A landscape with many valleys, sampled at points; each row gives a point and its height.
A ball rolls from a point to the lowest of its 2 nearest points, and stops where none of them is lower. Distance is the straight distance between rows; heights are no part of it.
Pada height 4.65: [168 137 124 136 168 154 149 119 130 116  73 155 130 145  81  69 155 114
 147  86 157 104 120 137  75 145 123 172 148 133 151 185 108 151  78 155
 137 157 114  48 193 139  91]
siliz height 3.47: [169 114 104 111 123 148 122  74 125 130 129 157 160 139 138 125  97 159
 173 124 135 179  95 110 155 150 101 164 113  75 143  53 116  86  81 177
 108 114 170 153 137 134 120]
gek height 5.67: [164 163 130 125  90 144 174 178 122 141 167 147  61 106 116 119 178 116
  71 149 155  80 153 123 181 163 145 123  98 146  87 152 147 139 187  88
 137 173 140 108 144 120  92]
Tego height 3.18: [124  87 116 118 157 126 172 115 151 160 155 167 152  86 200 117  80  82
 146 147  86  84 139  85 176 173 135 203 127 156 117 125 161 115  88 196
 111 166 151 114 135 177 120]
debit height 3.70: [124 111 113 115 198 148 149 104 134 125 118 154 164 113 193 106  90  92
 158 125  78  95 141 131 123 163 120 196 183 133 116 180 121 167  72 191
 126 131 119  89 147 169 126]
difol height 2.27: [120 139 108 162 136 110  83  81  91 128 154 156 149 146 142 163  91 157
 131 178  79 151 123 108  90  82  76  40 161 108 121  87 104 128 121 134
 120  83 114 155 136 131 157]
guso height 2.33: [101  90 139 129 116  95 141 157 148 139 133 108 106  91 152 168 115 108
 122 122 147  99 151 119 166 163 141 147  94 125 151 149 175  93 177 135
 125 167 120 162  84 137 113]
mosa height 2.24: [ 79  67 134 130 131 109 134 115 131 150 139 118 172  82 210 163  57  81
 147 114 104 118 119  61 145 156 129 172 131 142 148  92 154 118 108 186
 106 151 106 167  74 153 142]
bel height 1.39: [124 140 146 123 134 137 157 159 138 117 112 108 124 107 116  83 166 110
 127 125 152 113 148 144 117 130 179 175 124 159 134 172 145 167 154 119
 140 126 134  96 133 102 115]
kop height 6.23: [128 122 137  63  93 128 152 157 198 117 129  93 145 139 129 106 153 139
 117 173 148 154 107 115 207 164 227 195  62 142 101  63 133 143 129  91
 163 133 137 148  94  71 148]
zuno height 1.75: [187 143  93 137 120 155 122 104 109 125 129 154 121 159 113 150 111 134
 140 123 144 169 112 127 123 138  47 119 131  85 137  90 118  85 110 165
 111 140 163 115 192 172  85]
zut height 1.98: [178 149  89 135 122 152 130  91 112 142 153 164 132 159 122 143 111 143
 120 163 125 159 111 111 138 115  65 106 121  93 115  64 117  89 119 144
 106 127 168 132 177 146 112]
bese height 2.06: [130 120 139 116  97 135 101 142 122 136 131 100  92 170  43 148 162 143
  86 111 192 181 131 180  90  79 144  83 106 114 155 136 129 111 163  50
 135 111 142 144 112  85 135]
dani height 6.63: [149 142 131  86 109 149 130 109 148 115 136 110 148 164  88  96 146 166
 137 142 155 176  85 142 123  83 157 126 117 114 138  47  66 116  89 102
 129  79 146 142 114  80 153]
Nofu height 5.52: [102  96 152 111 140 101 160 156 165 132 123 104 123  78 173 121 120  91
 129 122 126  93 146 109 164 178 175 204 107 162 139 176 188 141 148 149
 117 160 121 133 108 140 119]
fofu height 1.84: [133 102 131 116 106 135  90 122 108 136 138 111  98 167  45 164 136 158
  97  86 189 183 124 181  96  96 101  84 114  76 175 129 146  87 155  81
 123 106 151 153 119 114 117]
Lep height 4.86: [ 75 130 153 144 108  83 119 168 130 138 147 108  86  83 151 180 127 116
  96 145 102  97 160 133 163 151 137  76 119 143 114 169 165 137 204  80
 142 148  95 166  85 126 142]
duf height 6.50: [ 87 134 145 105 140 125 127 145 158 100 108  87 188 139 148  56 115 136
 174 108 132 143 105 137 129 116 172 194 136 150 117 128  91 164  64 158
 136  91 130 114  94  97 149]
gituk height 0.84: [202 147 109 104  81 150 176 136 140 164 175 159  89 139 105 120 146 142
  65 171 164 115  97 104 212 137 129 131  73 110  90  81 140  86 157 101
 124 166 176 143 164 105  92]
Ladin height 4.01: [143 129 124 151 164 140 107 118 110 125 116 172 126 124 144 142 108  90
 168 121  61 108 145 137  82 141  74 112 197 136 139 181  94 144  91 173
 131 137  99  71 177 183 122]
pof height 3.73: [ 73  90 132 142 136 102  70 125 112 141 108  56 136 128 147 171  93 135
 133  94 120 139 133 137  85  86 111  70 134 114 155 133 131 106 171  86
 117 101  78 184  51 137 169]
Disek height 3.13: [116 131 101 144 176 145 121  73 120 125 138 155 197 129 172 107  85 140
 181 153  74 143  90  93 118 109  95 130 163 127 116  83 109 139  61 182
 121  84 147 123 149 146 159]
Mibol height 2.29: [176 109 105 121 118 141 135 115 126 118 120 151 122 127 116 133 125 135
 154 101 163 139 130 119 148 191  90 191 104  76 160 121 155  73 109 193
 105 166 171 117 163 176  66]
mozi height 3.57: [ 83 134 130 132 145 101  92 117 131  91 109  97 179 134 149 112 110 142
 150 118 104 131 112 145  83  56 137  84 166 150 126 111  81 157 109 120
 139  70  80 150  92 102 188]
ren height 6.38: [126 161 146 165 130 127 121 136  85 115 100 155  78 141  56 153 189 129
  99  82 158 126 159 163  81 105 130  66 130 137 132 184 115 152 154  80
 139 140 115  89 151 125 118]
zop height 3.11: [206 147 101 102 118 169 181 125 129 126 135 154 113 132 108  82 162 138
 123 129 183 114 112 104 169 177 128 210  91 117 113  97 142 102 129 151
 104 171 181 103 182 139  73]
Rafu height 2.23: [110 137 145 142 144 122 127 159 132 120  68 107 146 138  96  70 151 129
 151  86 168 133 126 166  66 108 167 186 143 143 154 188 117 168  85 146
 154 117 121  85 141  91 123]
Tuzi height 3.15: [114 115 133 134 153 133 109 112 122 104  95 105 154 127 119 114 129 137
 168  92 144 147 113 154  95 120 120 144 140 112 165 141 125 135 103 164
 132 104 124 122 114 134 121]
sisav height 6.18: [129 169 153 145 110 134 145 153 103 126 116 153  55 138  60 137 202 144
  67 107 181 114 161 166 117 106 144  76 114 157 117 177 125 149 181  58
 134 149 134  92 141 104 102]
puraz height 1.70: [157 151 114 130  85 142 117 116 104 133 164 163  82 153  68 169 141 159
  54 131 152 159 122 144 130  94  89  33 133 103 122 115 115 114 156  61
 105 131 146 144 148 110 109]
seso height 2.39: [150 122 113 158 130 131 128 142 106 154 174 159 105 108 163 143 112  98
 127 159  41  82 176  93 148 145  76 105 140 137  95 133 146 113 117 167
 127 167 155 111 179 184 117]
Gukoz height 4.35: [ 67 152 163 146 141  99 114 147 132 106 128 108 126  90 158 129 135 104
 121 138  86 104 144 145 115 109 157  74 163 185 106 174 128 176 174  93
 147 107  80 142  97 110 165]
vorog height 0.87: [135 106 117 119  75 110  98 111 121 162 188 131 110 140 118 174  92 170
  70 180 118 148  94 104 152 111 101  56 111  79 124  87 140  84 148  93
 126 115 142 201 131 105 151]
bez height 3.31: [108 103 137 125 140 119  99 117 131 119  95  77 156 141 120 122 118 156
 162  89 144 154 116 159 105  98 120 124 130 104 158 114 117 116 116 136
 125  92 115 149  79 120 147]
fub height 2.97: [128 121 108 138 172 140 132  96 117 127 142 152 164 118 179 126  91 123
 167 153  78 119 113 106 124 132 107 135 158 126 116 113 134 133  87 175
 116 110 138 124 150 160 148]
pivum height 4.98: [ 73 156 152 153  99 103 109 151 104 135 156 142  85 100 138 169 138 126
  86 165  92 101 159 135 134 124 115  41 139 133 100 160 140 144 189  81
 142 126  87 152 103 129 150]
zazo height 2.89: [146 181 127 160 150 141 137 108 103 113 120 186  81 141 102 138 175 131
 116 134 108 101 140 133  97  96 126  66 161 171  82 155  79 169 115 105
 123 140 112  84 190 135 138]
suz height 2.59: [104 104 158 113 111 104 123 173 165 136  91  66 126 145 117 115 148 131
 132 120 160 143 149 152 139 134 175 168  95 139 137 146 175 129 167  86
 150 123 122 151  66 101 141]
sek height 3.34: [171 135 102 113 129 149 102  61 119 131 132 148 168 157 120 120 102 166
 165 133 131 198  86 118 133 112  81 124 130  74 141  34  94  95  72 163
 114  90 156 154 143 129 132]
fav height 5.96: [121 139 131  88 112 111 182 162 178 130 149 116 127  94 173 121 140 101
 104 179 120 101 121  98 207 161 210 196  93 178  88 119 158 159 168 104
 170 137 131 131 134  96 143]
fami height 6.43: [111 130 146  93 132 133 156 136 169 102 121  99 173 121 153  61 121 131
 161 134 134 130 112 111 158 144 182 203 113 150 109 119 115 158  88 146
 142  98 137 121 101 101 155]
kiga height 6.34: [107 144 140  77 116 122 160 165 194 104 117  84 166 137 142  62 142 125
 142 160 142 137 114 111 186 154 212 205  87 160  88  96 121 175 102 106
 161 106 129 130  96  76 151]
num height 2.91: [142 109 104 131 144 123 161 114 137 148 166 166 146 107 183 125  91 108
 146 165  78  94 137  79 175 158 116 164 121 143 111 102 162  98 102 182
 119 157 158 118 164 167 122]
Nusa height 2.52: [117 176 113 172 147 125 116  87  89 121 144 177 135 134 131 146 135 134
 126 168  68 124 131 108  75  71 110  47 175 159  97 117  73 166 114 118
 130 100 105 111 161 120 176]
Zubus height 5.75: [110 118 138 110 134  95 168 160 162 141 157 127 117  71 187 133 113  84
 109 158 103  80 138  99 190 170 184 180 108 178 103 157 174 151 160 135
 148 154 120 136 130 130 132]
patuk height 3.58: [131 168 126 150 169 153 159 123 112 146 167 189 131 111 155  95 139  97
 109 185  50  80 141  94 136 105 141  95 166 190  62 126 103 174 120 119
 123 130 130  70 178 134 149]
ketev height 2.18: [179 132  99 154 125 151 135 139 106 155 171 158 102 126 143 135 115 110
 128 146  85 112 158 100 157 140  60 121 126 118  96 117 143  92 115 170
 124 174 171 106 198 179  92]
Gige height 5.24: [115 178 142 146 114 134 149 157 107 148 175 169  85 102 154 130 153 101
  85 177  82  83 157 113 155 133 138  77 136 169  74 150 138 165 160 106
 138 142 119 104 148 140 144]
gabas height 3.46: [120  92 126 115 181 126 165 113 146 143 134 144 149  87 201 118  82  90
 146 124  85  88 150 106 146 173 136 203 148 151 120 170 150 146  91 183
 111 147 121 115 131 171 129]
pov height 4.05: [ 63  91 148 135 137  83  97 150 134 134  95  52 159 104 184 153 108  87
 135  94  96 110 142 106 109 116 148 116 131 154 133 153 159 145 165  92
 126 115  73 169  47 137 173]
Ledu height 3.20: [138 141 145  89 107 150 166 154 159 119 113  89 126 138 104  76 163 137
 129 140 179 138 125 137 142 139 176 188  86 135 127 111 128 139 139 101
 147 115 147 116 113  83 122]
mon height 1.27: [ 98  67 137  89  87 101 100 134 167 155 145  89 117 125 145 184  96 146
 105 154 127 145  88 105 181 136 164 136  87 118 138  66 139  85 158 104
 137 149 119 199  63  98 142]
Firap height 2.53: [127 158 112 146 157 128 124 107 117  91 103 139 153 131 109 116 148 132
 147 106 132 129 114 144  71  78 136  94 157 133 139 144  73 158  91 131
 140 102 108 108 161 108 144]
Ditag height 2.38: [115 147 115 177 158 116  99  87  85 117 144 167 152 135 152 151 103 133
 148 172  50 135 130 105  78  86  79  48 180 143 115 114  95 152 106 148
 121  92 110 115 154 143 164]
vupif height 3.87: [129 105 120 144 190 146 126 105 124 115 108 151 154 125 172 126  91  94
 176 110  73 105 136 140  89 151  94 149 192 124 143 183 113 160  74 183
 138 128  96  85 146 173 121]
mok height 6.12: [136 147 122  71 101 132 172 151 176 130 145 110 127 128 147 120 151 126
 104 187 140 128 106 111 198 145 205 170  83 145  86  75 134 144 156  87
 161 122 136 144 122  70 153]
tigi height 2.50: [ 78  79 137 128 152 122 122 100 126 129 112  97 187  96 216 145  63  96
 164  83  99 124 113  77 124 146 130 174 132 138 144 117 129 137  85 177
 102 131 104 160  70 154 157]
Vufel height 3.56: [203 160 107 116 131 166 176 141 123 128 137 155  95 132  96  82 166 133
 112 137 177  95 118 123 153 159 134 177 118 149  97 129 137 137 146 138
 110 171 163  87 179 138  67]
miv height 2.32: [140 126 143  91  98 144 125 148 144 128 126  85 107 167  66 114 161 150
 101 127 189 174 107 165 113  95 158 124  96 113 150  95 113 112 146  66
 138 101 149 140 103  77 133]
Tuda height 2.46: [168 181 110 154 132 137 136 108 106 112 129 179  96 147  87 139 159 142
 105 126 141 132 128 133 114  95 111  70 143 146 107 123  88 141 127 104
 115 140 130 105 175 130 112]
Davin height 5.09: [ 79 163 149 160 106 112 119 151  99 151 172 162  89 104 157 153 136 118
  82 192  59  87 159 105 143 117 110  43 133 151  82 139 141 158 163 103
 143 123 102 129 135 139 160]
Suled height 2.72: [144 168 102 154 156 142 130  85 111 110 130 169 151 137 124 123 136 127
 139 151 105 129 109 119  92  83 118  84 164 142 115 109  72 158  95 134
 132 104 119 114 176 119 153]
Gel height 0.46: [137 125 128 149 135 137 120 149  98 123 138 137  89 115 116 155 143 110
 137 108 112 103 169 156 112 168  94 110 145 121 144 186 149 126 144 152
 122 157 130 100 150 183  88]
Mab height 2.28: [101 158 122 130 159 115 130 138 125  94  76 122 161 143 116  85 149 129
 160  93 137 128 108 150  57  66 173 120 154 145 131 172  59 171  67 127
 148  95 100  92 157  80 162]
nad height 0.98: [179 136 125 147 128 142 119 147  99 121 117 148  80 139  78 145 147 110
 129  91 140 122 154 143 100 170  72 119 146 120 151 184 133 118 139 156
 126 172 129  67 188 187  56]
bis height 1.42: [119 140 162 143 100 118 139 191 129 137 119 101  82 112  98 121 181 110
 100 122 168 115 175 162 134 149 163 142 105 148 130 202 178 145 214  80
 148 148 135 110 112 112 111]
muz height 1.60: [ 88  69 145  92 104 100 106 144 168 139 112  75 149 117 163 168  94 118
 124 123 121 144 103  91 178 142 171 162  97 139 140  66 139 109 145 113
 133 144 100 182  38 115 150]
muk height 1.28: [123 101 112 140 134 119 106 106 107 128 127 112 131 131 132 183 101 154
 146 106 137 142 132 141 114 137  75 103 131  80 162 123 141  85 130 143
 104 124 125 167 101 162 118]
bek height 2.03: [166 172 114 142 101 141 139 119 109 126 143 190  58 154  68 150 163 166
  62 127 156 141 128 143 148  91  95  47 129 135  96 122 104 129 152  74
 110 152 142 120 163 114  98]
leziv height 1.06: [173 129 118 139 134 142 119 123 105 110 105 139 113 155  69 137 142 124
 138  80 179 151 131 152  94 152  71 130 127  89 170 148 139  99 121 149
 128 138 145  86 176 170  64]
zabit height 1.89: [120 125 149 147 134 137 130 167 134 130  83 104 123 118  91  83 157 120
 132  95 176 127 152 167  83 139 164 208 135 140 152 201 168 169 133 138
 151 139 136  85 134 119 104]
derid height 5.43: [141 163 136 144  84 136 161 172 120 158 179 165  70 105 140 137 163 111
  68 169 101  73 166 107 190 148 118  86 104 141  72 139 159 139 167 105
 146 170 136 128 151 139 114]
roza height 1.44: [194 136 105 122 126 153 126 104 117 112 108 146 123 162  82 127 127 138
 148  95 183 174 104 138 114 161  64 145 117  77 159 107 127  87 110 156
 108 141 167  99 183 169  59]
Sop height 0.96: [127 126 135 145 120 125 118 149  99 129 131 126  98 124  96 158 147 130
 116 104 156 131 162 166 114 141 106 105 127 109 155 169 151 119 170 116
 126 136 132 119 123 147  99]
Dul height 6.77: [163 156 107 100 119 152 157  99 138 151 158 147 144 139 138 103 129 145
 119 179 131 135  87  96 167 108 143 130 108 116  95  45 110 112 123 109
 136  93 160 139 145  89 158]
saz height 4.19: [147 150 126 152 155 149 117 122 105 111 113 170 115 128 112 137 146 100
 140 110 107 110 141 145  82 135 114 107 171 141 129 183  99 151 106 145
 130 146 107  72 180 163 114]
Dumar height 2.92: [130 130 121 138 164 138 119  97 123  96  92 136 165 140 118  94 125 122
 174  89 137 138  98 147  79 120 114 142 166 111 165 150  92 146  59 182
 141 113 115  91 163 138 122]
vozo height 3.24: [142 142 108 124 152 148 118  66 123 123 136 155 189 141 150 104 100 158
 180 144 109 170  82 104 133 107 102 133 145  94 125  46  95 120  67 176
 121  79 145 138 137 126 156]
rizun height 2.83: [102 133 153 109 108 105 131 181 180 117  94  64 148 160 108  81 165 128
 123 138 153 144 135 164 125 108 196 157 107 162 120 139 145 164 143  80
 162 101 115 135  76  81 161]
ladom height 5.30: [112  96 152 124 151 128 144 155 150 132  93 100 121  96 146  96 126 112
 141  97 140 107 152 130 137 174 160 233 113 138 151 203 191 141 127 157
 115 155 133 107 111 139 103]
latip height 3.30: [137 181 131 151 162 153 143 119 107 148 144 202  94 131 129 119 162 112
 105 163  68  87 145 107 123  99 122  83 171 194  60 143  90 173 114 123
 123 157 112  63 192 145 140]
puli height 3.21: [157 123 118  97 110 139 167 111 146 131 148 159 132 117 152 107 121 124
 141 142 148 121 115  98 188 166 152 196  95 122 120  88 150  99 122 160
 127 134 164 134 137 118 124]
mos height 0.61: [127  88 118 119 103 105  98  94 126 159 160 128 123 137 144 184  79 162
 110 160 120 146  99  99 140 120 100  88 111  84 135  73 140  70 134 130
 111 118 127 204 101 123 148]
fem height 1.32: [ 79 136 143 166 157 115  96 116 103 104 124 145 127 107 144 157 128 115
 139 124  73 110 154 147  67 107 113  61 186 161 121 182 104 166 136 133
 130 115  78 118 127 145 159]
ter height 3.93: [ 63  72 145 125 114  82  82 153 138 151  91  46 153 126 161 179 106 102
 122  86 114 127 136 109 117 119 153 121 114 131 154 120 159 117 180  70
 128 127  76 186  31 132 176]
ruven height 6.70: [178 152 117  83 104 165 150  98 147 136 144 135 125 155  98  95 143 164
 122 153 164 161  76 116 152 109 147 138 108 108 115  40  89 112 109 100
 126  97 169 149 137  85 133]
kovof height 1.08: [118 118 117 163 131 111  82 109  89 125 134 124 118 139 111 204 101 149
 134 112 118 147 145 149  97 127  45  52 155  83 152 142 125  96 141 128
 109 119 112 150 118 171 109]
Momeb height 3.03: [121 144 146  94  97 129 140 184 178 128  92  80 152 174  80  62 168 143
 122 149 180 165 125 162 129 119 206 179  84 145 125 102 126 149 113  82
 151 106 128 129  80  70 142]
pezuk height 2.73: [109 127 125 122 168 142 121 100 134  96 104 136 187 141 147  62 106 126
 190  89 130 135  89 130  95 122 131 177 169 113 141 142  79 165  35 191
 134 100 126  87 140 125 128]
femok height 4.68: [ 83 120 159 131 112  84 118 184 145 140 119  74  99 118 130 153 150 108
 109 127 130 115 156 148 146 138 166 108 108 149 124 183 179 146 214  57
 151 138  97 156  75 104 145]
zedet height 1.35: [147 115 129 123 114 134 130 129 114 131 120 114 108 135  91 139 148 140
 120 100 181 143 145 162 124 150 115 146 103  90 166 146 163  94 162 122
 123 129 152 124 123 129  89]
tida height 1.56: [128  87 124 126 122 121 127 106 127 141 128 123 130 114 146 168 103 143
 148 108 141 132 128 119 142 160 104 145 112  90 162  99 151  68 122 163
  99 149 135 166  91 149 115]
Kal height 2.15: [154 148  93 143 129 132 100  78 104 131 146 155 152 159 123 160  95 156
 127 172 105 172 110 113 105  90  62  63 146  88 132  65 101 103 115 134
 109  98 146 149 165 133 129]
Babup height 1.07: [ 70 140 143 174 129 105  87 122  83 124 147 143 110 111 151 182 111 136
 124 151  65 110 159 132  84 114  91  33 177 138 117 161 114 143 151 125
 120 110  83 145 107 163 155]
Nekuv height 2.90: [147 138 129  91 108 148 164 122 147 121 135 118 127 127 135 106 147 136
 132 144 160 130 118 121 158 151 158 177 102 119 127 102 133 118 138 127
 135 119 153 131 127 105 121]
botos height 2.51: [102 124 143 128 163 142 124 133 136 115  86 117 165 137 117  47 123 128
 174  84 152 134 106 146  91 137 152 212 147 125 157 169 108 161  55 180
 142 118 129  75 141 107 109]
fotar height 4.53: [ 76 130 169 140 133  84 107 174 147 126 105  78 119 111 135 128 156  99
 121 118 110 116 158 161 110 116 169 104 137 176 119 190 160 172 192  70
 151 115  93 141  72 107 153]
Kalim height 1.64: [142 108 109 127  99 135  82 114 103 124 147 128 107 162  68 186 113 160
  97 103 152 175 130 166 110 121  63  62 124  60 163 127 138  72 148 103
 103 125 148 162 137 140  98]
deras height 6.55: [100 147 136 101 125 120 120 157 149 101  94  95 191 166 114  60 134 154
 171 116 151 167 101 154 114  84 174 166 126 142 132 106  72 149  63 136
 131  81 131 111  90  83 165]
tumo height 0.91: [ 92 137 128 176 111 107  75 117  75 125 145 155 101 136 125 203 110 145
 118 139  80 137 161 134  87 103  47  24 173 109 124 144 111 128 141 124
 117 111  98 140 128 171 132]
Mip height 2.30: [ 90  90 163 105 123 101 130 156 171 126  86  61 147 126 154 122 129 116
 144 101 134 133 135 110 155 145 172 185  96 148 138 131 169 137 139 116
 135 132 112 154  54 111 144]
tegi height 4.20: [ 64 122 146 139 150  89 102 141 136 117 113  73 156 100 180 141 103 103
 138 122  73 103 128 120 111  99 151  89 158 181 113 156 136 173 158  95
 134  96  66 167  62 129 174]
difa height 1.92: [101  91 131 123 123 107 129 109 141 138 133 119 140  99 184 164  82 127
 144 130 121 119 113  89 151 145 127 147 117 126 136  84 145 102 122 159
 115 137 115 173  78 133 145]
vago height 2.66: [183 125  96 112 118 151 156 120 128 134 143 158 124 125 137 106 135 120
 142 128 148 115 134 108 165 185 113 200 105 107 123 113 158  90 109 186
 104 175 178 116 176 166  79]
vus height 0.78: [124 153 146 119 115 126 155 169 140 118 136 110 106 104 129 112 160 107
 108 140 142 100 149 142 145 148 174 141 110 153 122 170 153 154 187  93
 143 137 132 119 122 107 123]
Rupup height 3.82: [ 73  68 135 121 104  87  71 137 127 156 121  53 132 130 146 188  90 127
 109 108 119 136 124 110 119 106 130  80 111 109 158 115 142  86 186  72
 121 133  77 203  48 129 172]
butov height 1.90: [192 127  93 145 107 148 159 132 116 155 175 164 118 136 137 134 120 119
 108 161 120 115 148  91 184 147  72 129  90 114  94  87 147  71 125 162
 120 188 186 128 198 160  95]
Kad height 1.45: [164 134 104 128  91 141 113 108 109 132 159 155 108 158  87 173 113 155
  83 133 142 166 116 146 127 114  68  60 130  79 134 103 118  90 144 101
  97 122 157 155 163 132 105]
fubo height 3.65: [ 82 117 135 141 143 102  76 111 126 112 111  75 150 123 145 144 102 147
 140 116 108 136 123 150  86  66 120  64 157 134 141 116 108 133 145 100
 126  80  75 173  66 119 178]
tume height 5.08: [138 104 135 131 159 155 138 140 131 131  89 121 122 111 111  89 134 120
 150  93 154 110 147 146 115 191 133 232 124 110 164 197 176 132 109 175
 124 156 139  80 151 160  84]
Vam height 3.50: [158 110 111 119 119 138 151  93 138 141 145 173 156 119 159 118 104 134
 161 140 125 147 112  88 180 164 115 189 108 104 129  61 145  84  92 187
 108 142 172 141 139 141 116]
fipa height 1.96: [103  76 152 107 112 101 129 141 158 136 112  81 130 109 149 155 116 119
 136 113 145 129 128 116 164 149 157 162  91 125 147 112 164 102 165 122
 124 146 118 166  60 117 132]
zodit height 1.17: [160 143 106 124  84 136 130 111 115 155 181 154 107 138 116 152 115 147
  78 168 129 140 121 116 155 121  91  75 108  92 119  93 134  93 149 102
 115 131 156 164 147 118 118]
pivi height 1.63: [ 77 142 145 153 178 113 112 121 126  98 112 143 148 103 159 117 125  94
 134 114  66 101 155 149  70  99 156  93 194 179 108 196  86 198 114 131
 142 102  72 114 133 115 168]
rozad height 3.42: [ 92  97 137 125 135 109  78 125 134 113  86  67 185 154 133 109  89 159
 171  86 123 166  98 154 101  75 130 122 135 113 151  88  82 125  84 134
 121  74 100 156  49 123 172]
deni height 4.87: [161 124 125 135 159 160 138 133 119 122  93 136 123 129  96  96 150 112
 142  96 154 108 134 146  94 176 116 187 141 128 163 195 141 141 109 172
 134 158 128  58 177 160  78]
Fon height 2.57: [147 125 138  92 107 140 133 120 138 126 138 102 119 141 105 124 141 154
 115 128 164 157 113 152 135 127 142 130 104  99 148  98 126  97 151 102
 130 107 142 147 108  94 135]
rege height 4.38: [164 154 120 145 165 147 142 119 122 104  97 166 115 130  87  94 165 114
 135 102 140 104 129 139  85 129 143 128 151 150 124 180  89 163  98 133
 133 147 110  65 187 130 104]
teze height 0.90: [121  62 128 111  80 114  96 113 146 162 162 117 112 128 126 189  87 156
 102 139 138 142  89 102 168 140 120 107  96  90 153  68 145  53 142 125
 115 146 137 210  86 114 125]
dobal height 1.47: [184 132 108 131  78 135 163 136 132 163 182 170 103 125 131 141 127 119
  77 167 130 103 139  98 204 147 106 122  79 111 100  89 160  78 147 132
 130 181 164 144 169 129 100]
Piva height 5.94: [155 171 136 143 115 151 157 155 109 127 140 151  75 123  86 122 184 124
  90 121 161  99 153 149 134 134 145 107 121 155 113 164 130 150 176  89
 126 158 140  93 146 123  89]
miko height 3.49: [ 90 123 123 131 147 110  73  97 120  99 102 101 182 150 131 120 100 164
 162  99 119 156  98 153  77  51 110  87 162 119 157  95  75 134  78 145
 132  70  91 149  89 120 177]
kiz height 6.59: [121 151 126 100 120 133 114 117 139 100 119 104 183 161 103  79 130 162
 157 126 141 174  88 146 108  63 155 130 136 127 135  56  41 130  65 129
 131  68 122 132 102  79 173]
vilif height 1.91: [141 132 152 123  87 135 150 185 133 154 122 101  72 139  70 124 180 126
  74 127 200 131 160 163 134 138 161 142  89 127 135 173 170 125 210  58
 150 146 152 116 112  92  97]
sok height 1.93: [156  77 121 117 107 127 128 108 132 133 122 132 122 124 114 154 115 148
 146  91 171 152 131 123 157 181  95 173  91  67 180 106 155  50 117 177
  99 156 165 152 114 154  72]
Tig height 1.76: [148 129 143 119 101 137 138 152 120 135 121 103  93 145  74 126 165 141
  97 111 201 144 147 161 123 127 144 138  97 109 153 147 157 111 179  84
 137 130 157 122 118 101 102]
pokif height 3.97: [188 159 117 130 155 155 161 126 122 114 107 159 102 134  72  83 173 138
 119 113 177 103 118 132 119 138 136 160 135 150 121 146 114 147 125 129
 122 163 145  74 185 130  71]
Dekup height 1.95: [ 91 153 134 137 179 119 137 134 130  95 101 140 156 112 142  82 149 101
 138 105 100 106 136 147  69  88 179 115 173 169 114 186  69 194  96 120
 147 103  90  93 161  94 167]
pimok height 2.76: [102 102 120 135 179 133 125  91 123 124 118 128 167 105 196 139  77 115
 174 111  81 116 113 104 110 139 112 147 158 126 133 131 131 137  80 180
 106 121 110 140 110 165 151]
res height 2.64: [142 119 106 146 124 114 144 129 127 150 175 160 118 102 171 149  97 115
 122 169  78  89 152  92 170 151 107 116 116 133 110 114 163  98 126 162
 127 158 148 137 148 160 125]

For each start below, name the point where the ball stops.
Suled: Gel
tegi: vus
patuk: Kad
miko: vus
gek: vus
pokif: tumo
kiz: gituk
fub: tumo
Firap: tumo
Nofu: gituk

Call two points neighbours if one is among the 2 nearest of the other. Go from one point of each pair to the other, from neighbour to neighbour, staying as low as possible. Name the highest point that can't be avoided.
Nekuv / tumo: Vam
tumo / Gel: Suled
Gel / vus: vilif
mos / gituk: zodit

For each start below, name every point that the ball comes to, in order.
Ladin: vupif debit gabas Tego num res seso ketev butov dobal gituk
sisav: Piva gek derid Gige Davin pivum Lep femok fotar Gukoz tegi pov ter Rupup pof fubo mozi miko rozad bez Tuzi Dumar pezuk botos Rafu zabit bel vus
siliz: sek vozo Disek fub pimok tigi mosa difa tida muk kovof tumo
dani: kiz deras duf fami kiga kop mok fav Zubus Nofu ladom tume deni Pada rege saz Ladin vupif debit gabas Tego num res seso ketev butov dobal gituk
